A landscape with many valleys, sampled at points; each row gives a point and its height.
A ball rolls from a point to the lowest of its 2 nearest points, and stops where none of them is lower. Distance is the straight distance between rows; heights are no part of it.
Z_868: [ -6  15 -37  19  -4  17 -14  37  49  25  -9  48  38 -51   9  -4  -8  11
 -14   1 -13 -41 -38 -14  19  -1  15 -20  23   8]  height 22.4
Z_19: [  3 -26  17  28 -27  -3  11  49 -34  22 -25 -22  -4  -2 -13  43  14 -21
   4  -2 -19 -47 -43 -40 -42  18 -20 -18  11   3]  height 62.4
Z_674: [ 17   4   1  10 -21  20 -11 -74   5  15  -8   4   0  10   5  16  28 -17
  14  17 -11   5 -23 -31  42 -34 -17   2 -37  19]  height 57.4
Z_470: [ 24 -10  33 -31   1 -11   3   3   2 -20  -5 -40  50  24   8   3 -37  38
 -28  -6  19  34  11 -12   8  17  31  24   4 -36]  height 48.2
Z_179: [ 23  18   5  17 -24  39 -11  -8 -12  21   7   7  -8   7  -5  22  48 -10
   7  -6 -18 -35 -12 -26  -5 -19  25  -7   7  22]  height 49.5
Z_614: [  0  17  -3 -30  -2  -4  -4 -34 -21 -24  11 -12 -40  25 -17  -3  17  22
   1 -30   4 -23  35 -18  -9  -5 -15  -5 -40  19]  height 67.4
Z_938: [-10   1   2 -23   3  29 -16  15  -6 -13   3  11  17 -17 -13   1 -18  46
 -38 -48  12 -23  29  13  -1 -13  27  20   9 -11]  height 18.9
Z_965: [ -1 -33  14   4  -3 -19  15 -10  -1  22 -27 -24  35  54  -2 -28 -59  11
 -27  12 -22  15   3   3  18 -11  31  14 -11 -70]  height 44.1
Z_840: [ 21  41 -17 -12   2 -14 -16 -37 -18 -16  27  13 -22 -22   8  21  42 -36
  36  11  -4  26 -10  18 -21 -18  12  -6  -7  58]  height 67.3
Z_766: [ 23 -22   7  10   6 -21  -3  42 -17 -14   3 -22 -29  -1   1  61   4 -15
   9  30 -16  -7   0 -37  -4  46 -28 -18  49  21]  height 50.8
Z_272: [ -7  17  37 -19   7  -2  23 -38 -43 -23  29   2 -69  19 -20  20  14  16
   3 -18  16 -33  42 -27 -38   2   3 -26 -38  11]  height 69.5
Z_319: [-27   7   5 -21  47  -9 -24  -3  18 -19  13   6 -62 -13  -9  -2 -16   5
  43 -12  43  -5  41   8  20  47  -9 -21  46  25]  height 35.0
Z_777: [ -3  -4   4  23 -29  18 -12   2  24  37 -20   9   6 -10 -11  -8  63  -8
  20   4 -23 -21 -31 -41  11 -44   7   3  -3   8]  height 47.2
Z_453: [-19  14  -1   1  -2 -20  30 -50  -7 -17  66  44 -58  43  -2 -12 -30  39
 -23  18  33  -3  37 -19  -7   3 -21 -26 -35  21]  height 62.5
Z_62: [ 10  10 -14  -7  17  -7 -21 -32  14  -8  34  21 -23  -4  -2  28  35   2
   7  21  12   6  24 -22  44  12 -31 -24 -38  57]  height 63.6
Z_44: [ -3   1   5 -19   4   8  -7   2 -26   0  -4  -5  11  41  14  -1 -16   0
   5 -39  43   4  31   0  30   4 -19  22 -55 -31]  height 51.0
Z_162: [-15  -5  44 -37  10 -18  21 -10  13 -43  -7 -33  20  50  -2 -17 -28  30
  -5  14  20  34  28  10 -14  21  18  14   7 -21]  height 51.1
Z_464: [ -2  21   2 -15  39 -11  -9 -34  28  -2  64  34 -36 -19   7   7   9  33
  20   4  45  -3  46 -10  41  11 -35 -18 -26  33]  height 66.5
Z_977: [ -4 -22  -7   4 -10  34   2  28  29  12 -26  10  39  -5  -8 -20 -25  47
 -37 -19  -5 -18  -2  -5   7  -4  32  13 -17 -33]  height 12.8
Z_367: [  9   5 -32  -5   7   0 -23  24 -17 -36  10 -20 -13 -26   9  30  17 -12
   7 -10  -8  -7  -9  33 -29  16  24 -12  42  31]  height 63.5
Z_192: [ -3   1 -48  28  -5   1 -24  31  11  22  -6  17  15 -27  -1  -5  33 -30
  23   7 -23 -44 -35  11 -23 -24  32  17  30   7]  height 63.8
Z_989: [ 31  -5   4  33  17   8 -14  52   2  33 -44 -22  71 -36   2   5 -35 -10
   0  19  -9  27 -41  23  37  -6  30  15  -1 -57]  height 30.2
Z_110: [ -4  47 -53  -3   0  -3 -10 -20  -6  17  15   9   4   2  13  14  21 -40
  27  25   1  49 -10  20  21 -19 -26   9 -40  15]  height 45.1
Z_831: [  2  22 -24  31   2  30 -17 -27  -6  47 -16  -3 -21 -54  -8  15  39 -41
  26  15 -18 -23 -46 -12 -21 -42  17 -11  -9  17]  height 48.0
Z_728: [  0 -22  -5  13 -38 -24  34  18 -18 -21   4   9 -33  54 -12  -5   8 -13
 -11  29 -26  -2 -23 -44 -49  12 -24 -26  10   8]  height 47.8
Z_781: [  4  16  51  -8  -2  30   9 -21 -15 -17  23  -3 -34  33  -9  17  21   2
   4 -12  33 -32  23 -13 -35  41  18 -21  28  13]  height 55.7
Z_828: [-39  37  46 -47  21   9   3 -29  -5 -26  13  -6  -8 -10 -15 -11  13   9
  17 -42  66   3  45  23  19  -7 -37  21 -13 -24]  height 17.9
Z_769: [ 30  40   9   3  -9  15 -23  12 -51  25  16   2   0 -30   3  59  38 -40
  25   7  14 -26 -24   6 -37  -6  31 -38 -14  23]  height 62.0
Z_920: [ 10 -30  21   3   8 -35  24  24  -4 -33   2 -17 -34  39   2  24  -7  10
  -3  39 -21  -7  22 -33 -19  42 -18 -21  34  32]  height 56.3
Z_911: [ 17  12   7  -9 -42  30 -21 -41 -12  -6  -9   8  11  -3 -25 -10  16  22
  -6 -23   6 -18  -1 -13   4 -14  20   2 -51  14]  height 53.9
Z_124: [-40  -4  36 -36   8  23  -6 -18 -16 -34   9   6  -3  -7 -15  -4   7  19
 -21 -48  41 -30  39  17   0 -10 -12  21   3  -5]  height 23.1
Z_518: [ -4  11 -25  10   6 -15  11 -13  13  15  31   1  -3  31   0   8  19  12
 -15  22  14  17  25 -34  63   3 -43 -13 -52  31]  height 59.9
Z_330: [ -8 -38  14 -39  48 -27  -3  -5  34 -45  12 -31 -33  10  17   2 -12  18
  13   1  18  21  51  -4  23  36   0   3  17  -2]  height 72.3
Z_133: [-12  -3  29 -31  24  26 -20  20   6 -25   4   7  17 -35 -14  13 -19  41
 -41 -21  23 -21  21  18 -12  19  39  -1  48  16]  height 24.8
Z_649: [ -6  46  28  -7  26  11 -15   3 -47  -4  45  -6 -26 -17   0  36  21 -35
  33 -15  47 -39  17  51 -31  21  40 -28  37   1]  height 59.4
Z_592: [  7 -40  29   9 -33 -10  21  33 -11 -19  -7  -3   5  17   2   9   4  13
 -30   8 -30   6 -30 -38 -51  12  -1  -9  34   5]  height 43.3
Z_905: [ 24 -21 -12 -29  30   2 -46 -11  -1 -23  -3 -11  17 -23  10  12 -33  -5
 -10   6 -12  30  20  49  -1   7  17  28  41  -9]  height 38.9
Z_941: [ -5  29 -42  23  -8   8  -4 -26   4  22   9  10   0 -29  -4 -28  22 -57
  25  47 -29  26 -40  21 -26 -52   4   9 -52  -3]  height 44.6
Z_241: [ 28 -20  46 -23  27  -7 -13 -23  -1 -22 -15 -41  22 -13   0   3 -22  -3
 -16  20  10  55  28  19  31  33  -5  15  17  -9]  height 45.6
Z_729: [-23  28  62 -10  28  28   3 -11 -17   1  17   1 -46  -5  -9  28  27   1
  29 -39  51 -34  16  12 -26  31  30 -17  32   6]  height 57.7
Z_700: [  2  25  -9 -35  16   5 -20  -4 -11 -16   3  -9  11  -4  14  -8 -25   5
  11 -49  29  17  35  44  10  -3  -9  38  17 -15]  height 18.4
Z_229: [  0  23 -55   6  -7   6 -19   1   0  -4  36  25   9  10   4 -43 -16 -18
   5 -12 -27   3   6  55 -29 -31  27  26  -2 -39]  height 61.8
Z_469: [ 12 -24   2  15   3  -6  -5  10  -2  34 -40 -30  27  34  16   8 -42   1
   1 -11  -3  29   4   0  39   5  19  23 -11 -66]  height 46.8
Z_204: [ 34 -36 -10  -7   6  13 -36  -5  -1  -1 -28 -26  40 -43  14   9 -24 -12
 -16  35 -32  29 -16  16  18  -6  -4  21  29 -18]  height 43.1
Z_227: [-13  30 -39  -5  11  -5 -25  16  -3  -9  51  42  15 -15  -5 -21  11 -22
 -25   3 -16 -10  -5  40 -68  -8  43 -10  -3  16]  height 66.4
Z_897: [ 45 -36  28  -6   4 -10 -20 -20   8  -3 -23  -4  48 -53  19  13  -9  47
 -36  21 -54  11   0 -11   1  -4  42   6  10   1]  height 6.0
Z_990: [-25   3  23 -21  39 -11  19 -25  26 -18  47  14 -25  13  20 -14  -6  29
  21 -17  67  -2  47  -4  47  29 -41  -9 -19   2]  height 68.3
Z_154: [ 13  11  13   1 -24  37 -13 -49 -16  24   8   3 -19   2 -29   6  20  21
  -7 -16 -20 -48  -6 -42  -9 -35  35  -4 -32  -5]  height 52.0
Z_10: [-22  23  50 -30  33   8  -6 -58 -18 -18  26  37 -61 -44  -1  18  12  -6
  49 -22  56  -2  27   4  -6 -15   4  14 -11  22]  height 71.9
Z_22: [  9   2 -23  -9  17 -12 -15  14   5 -26  11  -4 -15   6  -3  -3 -10 -22
   9   9  18  36  33  20  40  34 -18  13  24  37]  height 53.7
Z_111: [ -6  -4 -16 -26   2  -2  -6  -9   0 -35 -12 -36   1  36 -25  -7  -4  17
 -22 -13  13   0  26 -11  -6  22 -16   8 -28  11]  height 69.6
Z_26: [-38   9  42 -17  17 -26  30 -28  -9 -35  33  25 -71  15 -11   8   1  38
  18 -18  27 -26  64 -26 -17  -3 -37  -2 -25  -1]  height 71.8
Z_661: [ -6  18  45 -33   7  14 -13 -48  -1 -29  10   7 -26 -13   2  15  37  24
  24 -32  36  -3  15   3 -19  -2  27  -1 -17  30]  height 70.7
Z_547: [  2  19 -61  13  -2   1 -23  17  32  17  13  34  32 -32   3 -37  -1  -6
   6  -2 -18 -30 -12  24 -13 -31  49  21   6 -13]  height 62.7
Z_301: [ -1   4 -34  30  -5  25   0  39  12  24 -32 -24  30 -18   2 -20  20 -20
  15  -1  -6  19 -19  21  33 -24   8  20   0 -26]  height 36.3
Z_505: [-11  11 -36  29   9   2  -4  46  67  32  -2  49  31 -70  14 -38 -25  -9
  -9  28 -21 -12 -53  20   3 -14   8 -16  36 -19]  height 19.0
Z_763: [ -6  43 -34 -13   2  36 -28  -6  -3  16  22  53  15 -46 -10   2   0  15
 -20 -25   9  -9   0  38 -15 -32  28   9 -24   4]  height 22.8
Z_737: [ 11  16 -31   6  -9  34  -6  26  28  16  -8  29  52 -33  -7 -22  -5  29
 -15 -23  10 -23  -1  17  31  -9  25   5 -32 -27]  height 16.7
Z_789: [  3  22 -50   8  -6 -14 -10   2 -24 -17  18  -3 -19   0  31   6  31 -34
  37   0 -17  -1 -22  15 -20  -5  -1   0  19  45]  height 65.6
Z_146: [ -7  28 -15 -22  22  19 -25   0 -27 -26  29  -8 -39 -17   1  13   6 -15
  11 -29  15 -16  17  44 -22   4  10   1  46  15]  height 61.7
Z_999: [ -4  30 -55   9 -12  14 -25   9  -5  14  -4  16   7  -5  -7 -20  34 -48
  19  18 -17  24 -10  32  -7 -34  -6  15 -20   9]  height 42.5
Z_188: [-22  36  16 -43  18  -4 -33 -35   9 -27  22  19  -6 -14  14   2  42   0
  39 -30  42   8  23  43  -2 -19  19   8  -5  24]  height 69.7
Z_752: [ 18  24 -11   1 -15  31 -17 -40  -5  16 -17  -4  33 -15 -11  -8  27 -17
  14  -7  -1   3 -22   9  36 -36   1   2 -51   5]  height 55.5
Z_541: [-14 -11 -32  25 -26 -26  49   9 -23  -8   5  34 -33  49  -4 -28  11 -32
   1  47 -30  -4 -44  -9 -33 -27  -4 -34  14   6]  height 51.2
Z_324: [-33 -38  30  39 -24 -23  42  12  52  25 -34 -18 -15   9  -8 -44  19 -19
   9  15  -6 -19 -32 -29 -12 -13 -46  17  11 -24]  height 43.2
Z_707: [  2  -4   7 -26   7 -29  18 -26 -23 -46  23   4 -53  57 -12  -3 -42   8
  -8  24  10 -17  14   3 -59  38  15 -29  25 -13]  height 57.8
Z_998: [-16  38 -17 -26  44   3  -2  -9   1 -28  49  28 -57 -27   8 -17   1 -13
  49   8  51  19  46  35  16   8 -27   6 -14  25]  height 59.7
Z_147: [ 12 -12  -2  -4  -8  12  22   8 -19   9  -5 -17  35  40 -11 -24 -18   1
 -21 -35  15   1  17  -9  11   7  12  33 -50 -39]  height 52.9
Z_586: [ 14   0  -9 -24  18   9 -37 -73 -12   8  12  29 -20  -4  -3  39   6 -19
  17   1 -15  18   7   2  45 -43   1  10 -45  22]  height 59.8
Z_437: [ 30   8 -28  11  18  -7 -14  45  42  27 -33  20  64 -63  11  -9 -41  26
 -16  17 -40  20 -24  24  31  -2   8 -18   6 -27]  height 26.0
Z_391: [ 32  10 -47   1   2   4 -10  31  -3  -5  10   0  35  -2  22 -27 -13 -38
  23   7 -12  31  -8  50  -7 -13  16  39  10 -30]  height 60.3
Z_429: [-11  24 -49  -8  14  -4 -14   3 -14 -12  23  15 -39  -2  17  12  -7   4
  25  -6  25  18  46  17  24   5 -19  12 -16  32]  height 57.2
Z_472: [  3   6  17  33 -29  23  21  16 -25  45 -10 -23   6  -9 -16  40  25 -11
 -10   8   2 -64 -51 -45 -42   5   7 -32 -10 -13]  height 64.1
Z_512: [ -9 -28 -22  24 -23  13 -24  31   3  17 -39   1   5 -25 -15  18   0 -15
 -12  -7 -18   8 -46 -12  -5   3  -9  18  24   5]  height 42.4
Z_994: [ -3 -62  36  18 -28 -57  45  -2  -4   8 -37 -22  19  21   0 -30 -37   0
   1  41 -65  35 -27 -15   9 -15 -40   6   2 -32]  height 32.2
Z_82: [ -4   8  -8   1   7 -12  27  -8  -8  -6  27   4   0  61  -7  -2  -2  15
 -14  18  32  25  27 -18  32  13 -31 -14 -83 -24]  height 56.1
Z_250: [-18 -43  40  31 -29  -8  61  25  -1  37  -6   6  -3 -13 -13  -7   4  -2
 -16 -20 -36 -58 -71 -30 -45 -11 -28   1  33  -1]  height 64.6
Z_931: [-55 -12  38  -8  45 -16  22 -15  25 -19   2  10 -63  -2 -24 -16 -34  27
  47 -21  36 -19  47 -11  30  36 -14 -16  35  -6]  height 28.6
Z_267: [  5 -25  27 -11 -18 -16  21  22  24 -17 -15 -14  78  19   7  -4 -14  34
 -46   5  -9  36 -18 -14 -16  11   9  10   4 -11]  height 45.2
Z_522: [ 17 -25  -8  32  -5   0 -19  37  56  31 -45  17  46 -67  15 -20 -12   7
   2   3 -37  -8 -42  18   6 -11  -9   0  34 -28]  height 22.5
Z_366: [-18 -23  18  42 -46  14  48 -14  -2  15 -11  14   7  16 -22 -16  28 -13
 -21   4 -25 -44 -59 -28 -37 -14 -11  -7   1  19]  height 63.0
Z_224: [  5 -31 -21  26  -3 -30   7  10   4  -8  -4  -9 -25  46  18   8 -27  20
 -10  19 -15   0  20 -34   6  33 -28 -30  13  26]  height 61.1
Z_724: [-18  14 -12 -25   9 -37  55 -31 -19 -24  47  31 -35  59  18 -37 -46  21
  -8  -5  23  10  37   7 -14 -11 -24 -12 -31 -10]  height 59.5
Z_524: [ 13  11  11  19 -28   5  -3  40 -48  21   0   3 -12 -13   5  51  43 -43
  30   3  -1 -26 -34 -11 -18   8 -10 -26  11  31]  height 60.2
Z_653: [-17 -30   5  26 -41   9  38  -5   8   3 -22   0  16  41   4 -25  18  -9
 -25   9 -23  -1 -36 -23 -14  -8 -32  -5 -21  11]  height 61.4
Z_626: [ 21 -23  12  27 -17   4  38  24   2  14 -28 -52  31  16 -20 -36 -13 -16
 -21  14 -30  27 -15 -17  25  -4 -18   9  -2 -40]  height 37.0
Z_997: [  4 -49   6  23 -21 -36  39  -8   7  10 -34 -11  27  19 -19 -37 -34  -9
 -38  46 -60  37 -40  -1 -24 -17   0  -5  20 -49]  height 36.8
Z_860: [ -4  42 -34 -17   9  20  -9  36  -1   7  30  54  39 -51  10 -12 -18  23
 -16 -40  20   1  13  45  17 -25  21  13 -29 -25]  height 19.8
Z_825: [  0  13  22 -30   6   9 -14 -65 -27   4  15  16  -6   7  13  15   2  -4
  17 -29  27   6  34  -7  32 -28  -9  24 -45  25]  height 61.9
Z_482: [ -6  37 -44   2   4  20 -27  33   6  -2  23  63  13 -42  -4   9 -18  29
 -29  -9 -10 -27   0  44 -11  -1  42 -15  22  11]  height 26.7
Z_926: [ 15  23  -8  10 -10  -5 -28  14 -31  -4   8  -8 -46  15 -11  26  21 -15
  19 -17   0 -19  29 -10  11  24  15 -18  24  31]  height 47.5
Z_972: [ 31 -39  39  14 -12 -28  12 -21   8  26 -36 -11  79 -41  18   4 -16  30
 -22  37 -57  24 -25 -14  17 -18   2  18  -6 -33]  height 17.0
Z_279: [ 17 -35  46 -20  18 -13  -8 -38   1 -25 -16 -40   7 -19 -13  16  -7  20
 -46  13 -19  48  21   6  -2  30  19   0  36  16]  height 39.7
Z_757: [ 29  31  36   4  -8  10 -18 -33 -47  34  13  -9  -9   6  -5  80  26 -27
  31  15   5 -38   3 -16  -5  -6  32 -30 -27   3]  height 63.9
Z_771: [ 15 -33  11  -3 -24   5  -8  43  25  -8 -20   1  58 -34  18   1 -11  36
 -40  -5 -24  12 -39 -23   3  -6   5 -13  15   4]  height 42.3
Z_137: [-16  -2  14  53 -23  26  27  -5  29  43 -25   3  13 -24 -15 -10  28  18
 -29  -8 -15 -49 -48 -27 -22  -6  18 -18  -2  17]  height 64.5
Z_755: [ 24   9  10 -22  26  -1  -8  22  -2 -14  -4 -30  22   2   4  11 -17 -28
  -3  24  21  60  24  18  49  39 -36  15  20   4]  height 49.8
Z_11: [-17   5 -14   4 -27  -1  26 -36  -9  -6  -4   9   1  64   6 -24  10  -2
 -22  16 -12   6 -17 -10 -44 -17   5 -21 -26  14]  height 59.3
Z_309: [ -4 -20 -22  39 -10 -16  11  20  33  45 -38 -35  -8  11  14 -13 -19 -19
  19  10 -12  24  -1 -26  48   9 -43  12  10 -11]  height 52.2
Z_426: [ 11 -37 -25  17  -2  -9 -23  32 -14  -3 -13  -1 -14 -17   5  51  -2 -33
   3  16 -24   4 -28 -11   0  15 -22   9  48  17]  height 45.8
Z_530: [ 34   6  -4 -32  33  -7 -27  19   6  -2  -3 -14  74 -25  14   5 -27   7
 -23  -8 -12  31   6  56  17   5  27  12  15 -30]  height 34.6
Z_219: [-33 -25 -12  26 -15  -4  19 -11  29  31 -33 -24  -3  52   0 -34 -20   2
 -25  -4   1   6  -1 -17   6 -10  11   7 -15 -58]  height 47.1
Z_191: [ 11   6 -28  11   1  20 -27  37  15  11  -9  25  25 -38  -5  27 -15  27
 -34  -1 -21 -47 -21  10  -3  10  34 -21  39  11]  height 22.9
Z_689: [-45 -27  25  19 -22  -3  24  23  28  38 -24   6 -28 -62   8 -14  20  -9
  39 -25   4 -39 -69   8 -10 -28 -40  32  24   4]  height 66.6
Z_956: [ 15 -57  32  16 -18 -35   8   0  13  14 -39 -18  34   0  11  -4 -16  13
 -13   8 -66  13 -20 -29   0  -9 -12   5  29  -5]  height 25.3
Z_616: [-12 -25  -4  14 -23   9  19  31  18  24 -42 -16  50 -13  -4 -28  19   1
 -22 -17 -27 -19 -36 -12  -3 -23 -26   9 -16  15]  height 63.1
Z_912: [-27 -13 -13  39 -11   3  15  -3  40  44 -44 -26 -22  25   6 -26  18 -19
   5   1  14   7  -9 -18  36  -8 -13   4  -8 -28]  height 49.4
Z_646: [ 23   0  13   6 -21  37   0   0 -26 -12  10 -19  -7  28 -15  25  23  -1
 -17   0  -5 -53  -6 -26 -34  19  12 -12  20  11]  height 52.5
Z_340: [-32  25   9 -36  37  10  -7  -9  13 -30  16  -6 -11 -23   6 -36 -19  -7
  51 -20  44  21  22  65  -5   4   5  29  36 -16]  height 23.4
Z_106: [-28  -3  27 -25   2 -15  15 -22  14 -39   8 -11 -37  58  -1 -21 -22  29
   0   2  28   7  35   2 -23  26  -1  -8  18   3]  height 54.1
Z_521: [ 21 -17 -58   5  22 -23 -21  18  -1  14 -14 -15   1   4  42  -6 -35 -33
  20   3 -14  45   3  21  28   6 -16   4   5 -12]  height 58.1
Z_561: [-11 -30  16  29 -20   9  24  43   2  48 -13   5   4 -50  15  12  21  -9
  15 -20 -18 -59 -76 -20 -32 -12 -17   7  39   7]  height 65.7
Z_150: [-13  24 -33  28  -4  23  -6 -22  18  31   1  16   6 -66  -9 -18  34 -32
  19  35 -25 -13 -67  21 -29 -60  26   1 -28   7]  height 46.3
Z_865: [ 10  25  16  -9  21  -9  16  27 -29 -12   7 -16   6  66   3  15 -27  11
  18   3  52   8  34  -4  37  42 -26   5 -56 -33]  height 53.3
Z_443: [ 13  21 -38 -11  15  -8 -31  21  21  -3  19  33  50 -36  15 -10 -26  11
 -39  -9 -20  20  -9  51 -11   1  25  -3  23  -2]  height 30.7
Z_575: [  7 -35 -15  -3  12 -21 -12  -1   2  -6 -46 -29   5  19  10  23 -21   5
 -17   8 -30  15  21 -11  10  24  -9   4  19   8]  height 65.2
Z_992: [ -9 -15   7 -29  36 -28  16   3  32 -40  28 -15 -14  31  15 -10  -7  20
   0  13  50  20  39 -25  24  51 -21 -13 -21   9]  height 70.2
Z_296: [ 33   1  10  -2   8 -12   4  30 -20   4 -29 -48  51  25 -11  22 -19 -19
 -13  18  -3  45  -4  -4  39  25 -25  32   6 -22]  height 45.9
Z_875: [-25   5 -10  -7 -19  -7  27 -28  -9 -22   3  10 -25  77  13 -22 -31  22
 -16   2   9   2  25  -5 -27  -1  -3  -4 -16   3]  height 57.0
Z_917: [-43   9  50 -30  18  -4  24 -16  16 -42   0  -7 -46  -2 -33 -36  -9  25
  37 -34  47  -4  55   6  22  17 -27   9  14 -21]  height 23.2
Z_406: [  0 -34 -13  14 -13   8   1   4  15   5 -35  -6   5  45 -17   6   5  19
 -25  -1 -33 -17  19 -17 -23   7  18  15  11 -10]  height 67.8
Z_315: [ 18   2 -13  -4  22   3 -17  29 -25  16 -16 -17  28  30  19  10 -29 -13
  21 -22  21   5  11  29  45   5   7  27 -19 -60]  height 48.9
Z_553: [ 12 -15  35 -18  -5  21  -3   1   1 -36  -6 -23  -1   4 -11   3  -4  27
 -43  -9  -4  20  10  -4 -20  26  20  -6  50   9]  height 32.3
Z_326: [  0   8  44 -29   5  10  10 -81  -8 -18  21  15 -32  31   0  12   9   6
  -4  12  16  20  28 -30   5  -3  -2 -12 -42  37]  height 64.3
Z_102: [  2   8  -8  11  -6 -23  33 -11  -7 -25  42  11 -53  59   7  -4 -35  22
 -15  37  12 -15  13 -25 -38  43 -14 -49  13  16]  height 61.6
Z_239: [ -7  15  18  -3  19 -12  -5   3 -11 -11  29   7 -66  16  -1  10   4  19
  27  -7  34 -24  51 -15  14  37  -6 -38  15  43]  height 41.5
Z_607: [  8   2 -62  30   1 -13  -8  29  14  26  -7   2  -6   4  26 -10  -2 -26
  32   8   8  27  -4  -5  55   6 -36 -13 -25   4]  height 55.4
Z_49: [ 13 -42   9  -6  -8 -38   9 -29  -8  -6 -32 -13  28  34  -3 -29 -50   6
 -37  44 -44  42  -1   8 -17 -10  29  -2  -9 -42]  height 40.7
Z_266: [ 11  -6 -25  25 -20  -3 -17  -3   1  12  -7   8 -39  27   9  -4   8  -4
  23 -36 -10  -3  25 -21  26   6   2  -5   0   7]  height 51.4
Z_896: [  6 -20  18  41 -14   8  16  48  24  34 -52 -37  48 -30 -21 -27 -11  -2
  -6  12  -8  20 -28   1  34  -5   4  23   1 -47]  height 33.4
Z_591: [ -1   5 -42  -7  -1  23 -31  26   3   8 -20 -10  11 -13   1  -1  15  -8
 -12  -6 -11  21  -9   7   4 -13   4  17   6   2]  height 39.1
Z_16: [ 11  47  -7 -36  13   3 -17 -50 -15  -8  23  26  13 -25   8   9  36 -16
  22 -24   4  32  10  40 -14 -38  27  12 -33  29]  height 68.7
Z_948: [  5  30 -39   8   0   7 -37  19 -17   4  22  41  22 -33 -16  13  31 -18
   2  17 -19 -46 -28  29 -41 -15  47  -7  -7  23]  height 65.0
Z_135: [  1  51  25 -40  17  10  -5  -4 -29 -11  22   3  17 -11   9  -1   4 -10
  18 -56  49   7  28  44  23 -30 -23  31 -17 -39]  height 13.3
Z_95: [-33 -19  26  24 -32  11  18   6  37  37 -23  -7  -7 -20  -1 -25  50 -16
  15  10  -9  -9 -47 -43   2 -36 -38  14  -4  -5]  height 45.4
Z_539: [ 17 -16  -8   3  -9  -6  30  30  -5  -8 -13 -42  12  36  -7 -14  -8 -12
 -17   4  -7  46  11 -17  41  18 -25   6 -16  -7]  height 41.4
Z_371: [ 28 -26  16  -4  -9  -2 -15  34  -2 -16  -5 -12  22 -26   9  26   3  24
 -36 -16 -18   1 -17 -20 -31  19  37 -15  43  20]  height 38.3
Z_80: [ -1  12   7  23 -19  -7  30   3 -25   5  14   1 -45  44   2  29  23  -4
   3  34  -8 -21   5 -53 -28  21 -13 -44 -18  38]  height 53.0
Z_270: [ 11  13  15  10 -13  -8   6   8 -39   6  24   2 -32  -6   8  53  37 -24
  19  29   9 -16 -15 -52  -4  16 -32 -35 -10  63]  height 57.3
Z_863: [-38  42 -17 -32  30  -3  -6 -22 -23 -30  54  16 -58 -27  -3 -16   4 -21
  33 -17  27  11  32  47 -25 -11  -2  11   9  17]  height 61.5
Z_588: [-21 -60  40  29 -25 -20  43  22  42  17 -39 -20  13 -14 -26 -40 -11   6
 -27  24 -35   8 -44  -8 -15 -18 -28   7  18 -56]  height 40.2

Where does a ball stop that starts at each point below?
Z_266: Z_135
Z_521: Z_897
Z_992: Z_44
Z_689: Z_897
Z_777: Z_897
Z_575: Z_505
Z_315: Z_897
Z_296: Z_505
Z_367: Z_553
Z_330: Z_553
Z_707: Z_553
Z_724: Z_553
